A landscape with many peaks, sampled at points; each row gives a point and its height.
From any point a climber steps to the highest of the 6 points nearest to it. It stops when none of these is higher. Distance is the straight distance between rows; heights are no part of it.
<416>: [136 168 107 144  64 115 186 163]  h=49.1
<1020>: [110  68 127 113 101 103  66 110]  h=52.4
<191>: [ 99  82  99 127 130 147 142 103]  h=42.8
<838>: [143 118 175 174  99 118 158 144]  h=63.2
<203>: [ 93 171  64 139 141  87 126 114]  h=23.7
<190>: [124 105 142 139 156 124 145  99]  h=44.9
<686>: [165 191 158 134 151 166 158 168]  h=38.9
<583>: [124  92 149 105 112 126  40 134]  h=59.1
<413>: [115  90 114 132 146 138 135 100]  h=29.6
<1079>: [ 78  53 106 131 107 118 121  90]  h=37.7
<1096>: [ 93 111 122 120 136 182  96 151]  h=64.0
<539>: [202 133 189  98 113 107 112 137]  h=67.3
<861>: [178 135 188 126 120  93 111 133]  h=69.7
<468>: [158 150 191 169 151 137 140 157]  h=63.0
<312>: [121 117 146 129 139 128 181 108]  h=55.8
<719>: [159  92 131 102 125 114  56 120]  h=53.0
<596>: [115  86 137 134 142 110 146  82]  h=33.3
<1046>: [113 191  85 129 144  93 135 123]  h=23.3
<455>: [135 109 168 129 136  90 140  99]  h=63.4
<955>: [148 169 140 121 151 155 165 141]  h=46.6
<590>: [148 105 177 129  98  71 141 112]  h=66.2
<1073>: [119 154  70  98 123 117 160 109]  h=44.3
<277>: [127 105 167 175  87 111 180 136]  h=56.7
<1064>: [117 113 114 118 141 138 169 101]  h=44.8
<323>: [102 172  59 129 138 103 119 124]  h=35.0
<351>: [ 98 169  79 108 120 156  82 161]  h=49.9
<570>: [102 114 125 129 148 186  84 154]  h=62.2
<743>: [140 212 121 125 133 113 155 150]  h=45.2
<939>: [111  98 150 126 132 142  44 139]  h=61.4
<174>: [159 162 177 146 177 158 145 149]  h=54.2
<806>: [153 115 153 127 160 102 105  98]  h=45.1
<42>: [165  84 127  89 115 118  70 106]  h=51.0
<703>: [121  89 173 157  81  80 170 118]  h=61.9
<878>: [138 133 122 161  74 137 196 160]  h=47.8
<579>: [140 134 112 130 174 183 104 141]  h=39.0
<515>: [ 85 146  53 109 102 114 119 122]  h=47.5
<824>: [133 101 135 141 167 144  76 121]  h=39.4
<114>: [ 88 101  88 112 115 169 118 134]  h=63.7
<6>: [177 140 185 128 149 101 105 129]  h=66.5
<175>: [134 132 165 142 142 135 171 130]  h=61.7
<614>: [103  62 114 130 120  92 125  77]  h=32.3
<959>: [ 88  89 121 126 131 170 106 132]  h=68.4
<850>: [ 94 146  57 103 105 135 106 135]  h=47.9
<363>: [136 179  93 103 136 120 156 128]  h=42.5
<1077>: [ 61 160  64 136 114 104  94 136]  h=47.0
<941>: [ 72 155  61 122 102 112  95 141]  h=47.6
<136>: [117 102 161 143 116 109 184 110]  h=58.1
<937>: [107 194  93 129 127  79 157 119]  h=24.9
<777>: [ 94  70 103 127 123 128 157  89]  h=34.0
<1065>: [118 121  90 113 137 156 145 114]  h=51.7
<329>: [148 127 183 143 145 103 133 117]  h=65.3
<458>: [117 133 130 120 114 128 201 119]  h=65.5
<1085>: [144 102 181 149  80  74 146 120]  h=65.0
<18>: [151  96 171 168  71  77 143 135]  h=62.3
<54>: [138 153  83 109 156 170 114 139]  h=42.6
<1059>: [120  78 130 129 133  94 127  82]  h=35.3
<382>: [156 139 176 143 173 120 117 119]  h=58.0
<882>: [148 131 190 168 128 121 143 150]  h=65.4
<953>: [146 122 187 164 112 104 143 141]  h=65.9
<459>: [126  98 169 134 113  79 155  95]  h=63.6
<451>: [ 83  62 119 132 114 136 106 113]  h=43.7
<252>: [116 161  98 105 140 192  76 178]  h=56.1
<148>: [ 95  84 130 137 132 154  85 125]  h=57.0
<452>: [126 130 152 141 105 137 188 141]  h=56.8
<110>: [141 154  91 107 156 162 138 129]  h=38.3
<273>: [136 116 138 138 175 141 122 112]  h=64.5
<430>: [136 189 110 115 124 111 166 140]  h=48.3
<1044>: [122 197 109 158  84  85 165 161]  h=45.3
<248>: [160 170 129 123 187 179 129 139]  h=4.9
<896>: [146 169  79 110 157 169 106 143]  h=27.8
<275>: [149 122 139 142 181 142 101 119]  h=38.7
<677>: [ 92 168  66 119 115 133  87 150]  h=48.2
<118>: [151 102 154 108 122  78 116  87]  h=56.5
<754>: [140  76 129  87  96 120  56 122]  h=56.9
<683>: [155 118 186 135 117  80 130 114]  h=67.7
<390>: [167 108 153  98 131  91  98  95]  h=50.4
<580>: [110  76 122 128 128 122  83 103]  h=34.9
<145>: [147 143 160 140 174 149 144 124]  h=54.6
<1057>: [125 149  74 102 133 145 135 129]  h=46.2
<727>: [117 108 104 126 150 176 106 130]  h=56.6
<346>: [131 139 121 110 136 135 178 119]  h=54.3
<425>: [184 111 181 133  74  88 122 142]  h=66.1
<961>: [138 131 154 163  99 139 184 154]  h=57.5
<14>: [141 203 118 151  89 105 159 174]  h=46.0
<375>: [157 179 139 120 161 164 156 149]  h=37.8
<768>: [122 149  68 107 132 154 116 140]  h=45.9
<438>: [146 145 116 117 167 164 149 128]  h=40.5
<774>: [133 167 125 117  98 122 186 144]  h=52.9
<688>: [ 91  97 145 132 135 155  70 140]  h=60.7
<447>: [148 189  96 106 148 136 144 137]  h=32.2
<929>: [168 130 186 159 109  97 118 149]  h=67.6
<98>: [121  87 132 134 141 129  76 114]  h=38.0
<47>: [ 95 130 136 118 142 201  77 170]  h=61.5
<559>: [101  70 116 130 133 119 111  95]  h=28.8
<250>: [144 185 132 120 116 135 177 153]  h=50.8
<635>: [151 165 134 146  97 146 180 169]  h=53.2
<514>: [118 130  94 120 144 183 100 146]  h=58.3
<487>: [101 130 113 114 133 193  93 160]  h=62.1
<291>: [106 109  75 105 118 145 152 109]  h=57.6
<943>: [145  85 131 113 128  91  92  89]  h=65.8

Write out the way that a climber takes from each point below.
<447> => <430> > <774> > <458>
<614> => <1079> > <451> > <959>
<1073> => <291> > <114> > <959>
<559> => <451> > <959>
<955> => <145> > <273>
<590> => <683> > <861>
<54> => <514> > <1096> > <959>

Call two points neighbours if one is among the 6 nearest of the other. Go from one point of each pair to the other, from neighbour to neighbour, staying as high as possible. Name the lowest point that can't be avoided.
<861> / <943> => <118>
<861> / <458> => <136>
<861> / <273> => <382>
<939> / <959> => <688>

Where does a climber stop that starts at each point below?
<323> => <959>
<110> => <959>
<570> => <959>
